Points, in no order, along strands that fork, close into loops and pass close to each other.
Two points are linked if the straight distance between their rows is under 51.1. Some points are linked to none.
Dis: [  2   3 -14   2 -13  -3   5   4  20  -1   4  -6   9  -8 -11  14  -9   6
 -10  16 -17  -9  36   8  30  14 -22 -24  -3  12 -19]
kot: [ -8 -10  -2 -25 -10 -16  13  26 -17   4  -6 -23 -20 -11  -2   1  -9   2
  16   0  -6  -7  -6  12  12   6   1  -3  16   3 -18]
pibi: [  4  23 -12  14  -6  20 -18 -17  26 -15  14  34  11  -5  13  10   3  -2
 -24  14 -16   9  22   0  26   8 -15  -8 -13  15  19]
Gona: [  8 -23   8  -5  -5 -18 -10   3 -21  19 -10  -4  -1   4   4  -4  -3 -11
   4   7  -6   8  -6   1 -11  -5   1  20  10  -8 -13]
fof: [  4   1   1  11   3  13  -7 -29   9   1  -1  14  20  14  -6  -5   8  -4
 -15   2  -4  19   1 -16  -8   3  -4   8  -2  -5   4]
zus: [  5  -5  -4 -10  -4  -8  -6  11  -9  13  -5  -8 -15 -17   5 -10  -5  -5
 -12  13 -18  -4  16  25   5   2   0  -1   5  10  -3]
Reso: [  9  19  -6   7   2   4 -16 -15  13  -9   9  33   7 -15  12  -8   6  -4
 -32  19  -6  12  15   1   7   5 -10   8 -23  13  11]
gena: [-15   2  -9  -4  11   3  14   6   5 -23  14 -35 -26   2  -7   2   5  24
  49 -24 -10   0   3 -16   2   7   0  12   9  -6   4]
kugud: [ -4   8   1   2   9   8   5  -3   7 -10   7  19   9   6  -3   5   0   2
   1 -14  20 -15  -7 -12   1 -15  10  -3  -7  -4   6]
mula: [-12  10  -2 -15  18   3   5   5   6 -14   5 -12 -19  -7   5 -18   6   4
   0  -5  -3  -3  -5  14 -20  -4   8   5   7   7  16]
nizod: [-16  -2 -21  -5  13  11   5   3  12 -17  14 -28 -20  -1  -5  -2   4  19
  33 -19 -19 -10  20  -5  12   3   1   6   5   5   5]
vidon: [ -8 -12  15  -7  -4   4  20 -13 -14   6  -9 -18  -8  10  -5   4  12 -17
 -15   0  14  13 -47   9 -18  12  17  11  21  -3  -3]
gonog: [  0   8  -2  -1 -12   2   5  22   3  12  -8 -11   7  -4  -9  19 -12  10
  11   5  -9 -11  14  18  28   8  -9 -38  11   7 -13]
nodi: [  3  -1  -2  -6   2 -25   2  22  -8   7  -8  -1   6   0   1 -10 -10   6
   2   6   7  -1   2  -3  -9  -2 -14  -7 -11  -4 -16]
tud: [ -8  15   4   7   2  28  -4   1   0   5  -2 -17   4   9  -2  14   2  11
  21 -19 -12   7  -1  14  16   5  16 -25  19   1  21]
Ziv: [-14   9  10  -4  -1  22   6  -1  -2  -4   3 -14 -14  -3   1   3   7   3
  13 -16   1  -5 -14  16   8  -2  21  -8  20   1  23]
vove: [ -9  14  -8   2  15   7   4  -7  17 -12   4  -7  11  18  -9  -6  -3  13
   5 -13 -13  17  13 -18  -2   6 -11  -9   0  -6   3]
lan: [  1  25  -9   1   7  21 -13  -5  21  -4   5  14  15  -2   5   6   1   6
 -14   2 -17   3  20  10  18   3  -6 -21  -5  11  12]
rit: [ 17  -4   4   9   9 -17  -7   4  -8  13  -7  25  18  -7   8 -11  -3   0
 -15   7  20  -3  -2  -4 -10  -9  -8   4 -31  -1  -4]
bev: [-11   5   7  16  -9  25   8 -10 -10   0  -4 -25   0  12  -9  14   2   7
  27 -23  -7  17  -9  -1  13  13  16 -14  21  -8  13]
Gebi: [  8   3  -8   7 -15   8  -4   7  15   6  -3   1  17  -5  -7  20 -14  10
   6   9 -12 -13  34   5  32   7 -14 -27   3  11 -10]
Dud: [-15   4  -2 -20  18  -9  16   7   3 -23   8 -22 -20  -5  -2 -17   3   7
   2  -6  -1  -1 -10   4 -26   2   0  11   8   0   1]
tepo: [ -4 -16   2 -16  -8 -16   9   3 -16  -6   5   8  -9 -13   3   8  -7 -17
 -22   5  14 -15 -10   7   7  -3  10  10   0  -1 -17]
lek: [  4   2   4  12   4   9  -7 -35  15  -4   3  24  12  11  -2  -1  15 -12
 -29   6  11  10  -9 -18 -16  -3   1  17 -15   2   8]
mub: [ -5  -1   4 -11  14 -15  17  12  -3 -19   4   1   4   3  -4  -3  -1   7
  10 -13  31 -13 -20 -18 -14  -9  -1   8  -1 -12 -15]
Lal: [  9 -23   8  -7  -3 -21  -5  -1 -21  13  -7   5  -2  -7   6  -2  -4 -17
 -20  11   7  -5 -10  10  -9  -6   6  24  -1  -2 -17]
nifeg: [  1   9  -2   2   6   8 -10  11   4   8  -7   6  11   5   2  -4  -5  12
  18  -6  -4  -2   8   0   2  -9  -1 -16  -1  -1   9]
lofo: [ -6  12  -5  -2  10  -6  -3   0   5   1  -5 -13   9  19  -8 -10  -1   6
   6  -3 -12  27   2 -12 -19   9 -12  -8   3 -10  -2]
Bemob: [ -5  -6  13   5   7   1  15 -18   4  -9  -1   9  -3   7  -3  -1  16  -9
 -17   1  32 -11 -35 -12 -28  -7   7  19  -7  -3   1]
Gofe: [ -3  -5   6   3 -20  14   3   3 -12   6  -1 -11  -6  -5  -7  24  -4   1
  20 -13  -9  -7   4  10  35   3  15 -13  20  -1   2]
kotel: [ -9  -1  12  -2  -2   4  14  -5  -9   0  -5 -12  -5   9  -7  -1   8  -6
  -1  -6  12   9 -32   3 -15   2  10   1  16  -7   3]
Futo: [ -4  -9   1  20 -20   6  -8 -12   5   3   9  17   1  -2   7   3  -1  -8
  -3   4  -6 -13  15  -7  17  -8  -5   3  -3  -2   5]
Rol: [  0  -8   7   3   9 -10  -3   3  -4   2  -7  -5   4  24  -2  -8   6   5
  28  -7  10  10 -19 -26 -33  -6  -3  15   3 -15   0]
Gunol: [-14  -4  -4  -3  -2  -6   4  10  -6 -12   7 -36 -28  11   3  -4   4  17
  49 -13 -15  11  -3 -18 -11   9  -5  16  10 -12   5]
tob: [ 26  -9   6   6  -6   2 -16  -1 -12  26  -9  26  -2  -7  14   1   0 -16
 -18  10   7  -3 -10  14  -3 -10  14   7  -6   8   9]
roden: [ -2 -13  13  -5  11  -9  15  -1  -7  -9  -4   5  -3   3   0  -4   9  -1
   5  -6  34 -14 -39 -14 -29 -10   8  25  -2  -7  -6]
zozur: [-14  -4   0 -22  20 -14  15  -1  -3 -27   7 -26 -12   4  -9  -6   1   4
   6  -8   5   6 -13 -10 -27   4  -1  23  11 -11 -10]
funo: [-13   3  -7  -6  -6  -1  10  -6   4 -17  14  -1  -2  -4 -10  10  -2  -4
 -14  -3  -2 -10  12   1  16   3   2  -4   0  -3 -10]
Tam: [  1 -14   0  -9  -3 -25  -7  20 -14   9  -8 -10  -3   5   3  -8  -8   1
  20   4  -5   3   3  -8 -12  -4  -8   8   0  -8 -13]
satig: [ -9  -2 -19  -9   8   9  -5   8  11  -3   6 -15 -11  -5  -3   2   0  14
  26 -11 -19 -16  26   1  20  -2   2  -3   2  10   6]
tivor: [ -5   5  -1   0   0 -15   9  27   0   3  -2   4  -2 -14   8  -9  -9  11
   0   5  10 -23   5  10   6  -8 -11 -16 -18   6  -5]
gom: [-16   0   9  23 -13   1   6  -3   5   3   4   4  -7   3   7 -17   7   4
   4  -1  -5 -10   2  -5   1  -7 -11  -1   0  -7   9]
rupaz: [ 15   2 -15 -18  10  -8 -11  13   4  -3   3   6  16 -11  -6   4 -13   1
 -10   5   4  -9  29   3  14  -4  -1  -9 -13   9 -17]
luk: [  0  15  -6  -6  12  -9 -10  11   2   5  -8  -7   0   5   3 -23   2   7
   3   7 -16  21   5   3 -24   2  -9  -5  -2   2   6]
Gutu: [ -2  -1   1  -8  -1 -16  10  14 -11  -4   4  16  -5 -18   8  -1  -9  -8
 -22   5  20 -21  -5  11   3  -6   3  -3 -20   4  -6]
vite: [ 17  -7  -3   8 -22   7 -15  -8   5  11  -1   2   5 -13   1   7  -9  -6
 -13  24 -27   5  32  16  25  11 -14  -9   8   7  -8]
silob: [ 15  -2  -1  16 -20  10 -15  -8   1   6   8  34  -6  -2   9  31   2 -28
 -24   7  12  -5 -11   3  10  -5  18  -1 -10   3  10]
mazug: [ -9   1  -3 -10 -15  -8  11  28  -2  10  -8 -20  -9 -10  -4  12  -9  11
  18   1  -7 -15   5  15  27   6  -5 -28  11   9 -14]
vezu: [ -5 -13   4   6   2  15   6 -32   3 -17  10   1   7  15 -13  18   6  -8
   5 -18  17   0  -9 -27   0  -2  19  21   6 -12   1]
Laza: [  4 -11   0  23 -23   6 -10 -18   4   3  10  29   2   0   4  15   5 -20
 -16   8   3  -9   2  -8  14  -5   3   6  -8  -5   3]
mol: [ -5   8 -14  -4   5   6  -9  19  14   5  -4 -11   0   5   0   1  -4  19
  30  -9 -16 -10  21  -1  13  -2  -7 -19   0   8   5]
kuv: [ -2  17 -11   1  12   9  -4 -11  21 -13   5  10  19   8  -5  -6  -4  11
 -10  -4 -11  10  22 -12  10   3 -15 -10  -7   1   0]
Som: [-13 -10   2 -15   7  -8  13  -9 -11 -20   7 -27  -3   7 -15   9  -2   2
  12 -15   3  10 -10 -13  -4   8   6  15  15 -14 -16]
moli: [-16 -10   8  25 -11   7   4 -16   4  -1   5  -8  -4  11   5 -13  10   3
  13  -5 -10   4   0 -13  -3   0 -11  13  11 -11  11]
tober: [ -7   5  -2   1   7  15   1 -23  16 -23  15  12   4   8  -6   9   2  -3
  -4 -14  11  -6   7 -22   3  -8  11  10  -5  -6   9]
felo: [ -2 -11 -10 -23   0 -17   2  22  -8   6  -2 -15 -22 -16   4 -11  -8  -2
  -1   7 -12 -12   9  19   1  -2   2   5   3  11 -11]
toko: [ 20  -4   5   7 -11  12  -9   0  -8  19  -4  28  -3  -2  10  19   1 -21
 -17   3  15 -11 -20  13   7  -8  24  -4  -2   3  11]
gen: [-11  -8   8   2   1 -12   2   3  -5 -10   3 -27 -14  21   1  -1   5   7
  44 -10  -3  13 -14 -27 -26   6  -4  24  10 -21   3]
Zel: [ 20  -7   8   3  -8   7 -18  -2 -11  26 -10   8  -7  -5  12  -7   1 -12
  -8   8 -11   5   1  20   0  -7  13   4  12   5  15]
zamaz: [ -3   7   0  -8  12  -9  14  12   2 -12   3  11  15   5  -8   2  -3   6
   1 -13  28 -13  -9 -14  -2 -10   1 -10  -9  -9 -13]
riso: [ 13  -5   3   4 -13  -3 -13   2  -6  20  -7  -1  -4 -11   6 -10  -3  -7
 -13  19 -23  10  17  21   5   3  -8  -2   6   5   1]
nulu: [ -9  -4   5  24  -2  24  -2 -39  12  -7   5  -3   5  16   1  -8  12  -5
  -4  -3  -4  15  -1 -20  -6   4  -1  17   6  -3  23]
fiki: [  4  -2   6   9   2   9  -2 -25   8  -1   2  21  -1   6   1   2  18 -17
 -23   4  24  -5 -22 -10 -23 -10  11  18 -15   3  11]
samog: [ -6   3  12  -4   2  11   6  -3  -5   1  -3  -8 -12   1   3 -10   7  -6
  -2  -3   7   0 -20  13 -15  -4  16   3  15   2  18]
nesa: [  8  -4   7  11   5  -3  -3   2  -5  16 -14   6  11  22  -4  -8   9   2
  12  -4  12  10 -28 -18 -29  -7   0   1  -4 -10   0]
Tolap: [ -4  23  -2 -10  21   0  -2   3   9  -6  -2  -2  -7  -6   7 -28   7   5
 -11   4 -10  12   1  17 -26  -3  -2   1  -4  12  18]
muzop: [ 21  -2   0   5 -10 -16  -8   4  -4  11  -1  17  13 -22   6   5 -11  -8
 -31  30   1   1  19  16  13   8 -17  -7 -19   6 -18]
rak: [-11  -6  15  11  -9  11  14 -12 -13   2  -5 -24  -8  13  -8   8  11   0
  21 -15   5  16 -29  -6  -3   9  13   2  21 -12   8]
fezin: [ -6 -14  -1 -14  -1  -1  14 -11 -17 -22   7 -21   1   1 -18  22  -3   1
  22 -26   4   5  -1 -14  18   8  15  14  13  -9 -18]
Besan: [ 27  -1   5   5   5 -12   1  15 -16  23 -11  24  15 -13  11   0 -11  -6
 -26  13  22  -2 -13  17  -3   1  -2 -13 -30   4  -5]
Dozut: [  8  15 -12  -5  11 -11 -14  11   9   6  -7   3  12  -8   5 -20  -2  12
  -7  15 -19  14  23   5  -4   3 -22  -6 -16  13  -4]
soza: [ 11  18 -11  -4  11  -3 -16   4  11  -1   1  18   7 -17   9 -15   1   8
 -18  17 -14   4  26  11   6   1 -16  -2 -24  19   3]
Logul: [ 11   5   5   5   5   9  -6   6  -5  20 -16  14  13   9   0  -2   1   1
   8  -5   9   5 -18   0 -11  -9   9 -13   0  -2  10]
risu: [ 12   2  -4   5 -13 -11  -5   0   9   4   1   8  11 -15   0   3  -8  -2
 -22  26 -12   0  30  11  19  10 -24 -12 -12   8 -19]
zir: [ 28  -7   6   1  -5 -12   0  10 -18  24 -11  17  13 -14   6   7 -14 -13
 -30  22  11   2  -6  20   3   5  -4 -10 -11   1 -17]

A fork is a point with three links, a tip a point with one. Leave the first point through the second and follow the links. Name the first fork or tip that comes.
fof, lek -> vezu
Bemob, fiki -> riso
Reso, pibi -> luk
kotel, rak -> samog
samog, Ziv -> kotel

Name the points in between on the shortest way along the links from the first point to the second, in order.
tob, Bemob -> toko silob Laza Futo gom moli nulu fof lek fiki
fezin, vove -> Som zozur Dud mula Tolap luk lofo
Ziv, pibi -> samog mula Tolap luk Dozut soza Reso
zir, silob -> muzop risu vite riso Zel tob toko
mazug, zir -> gonog Gebi Dis risu muzop
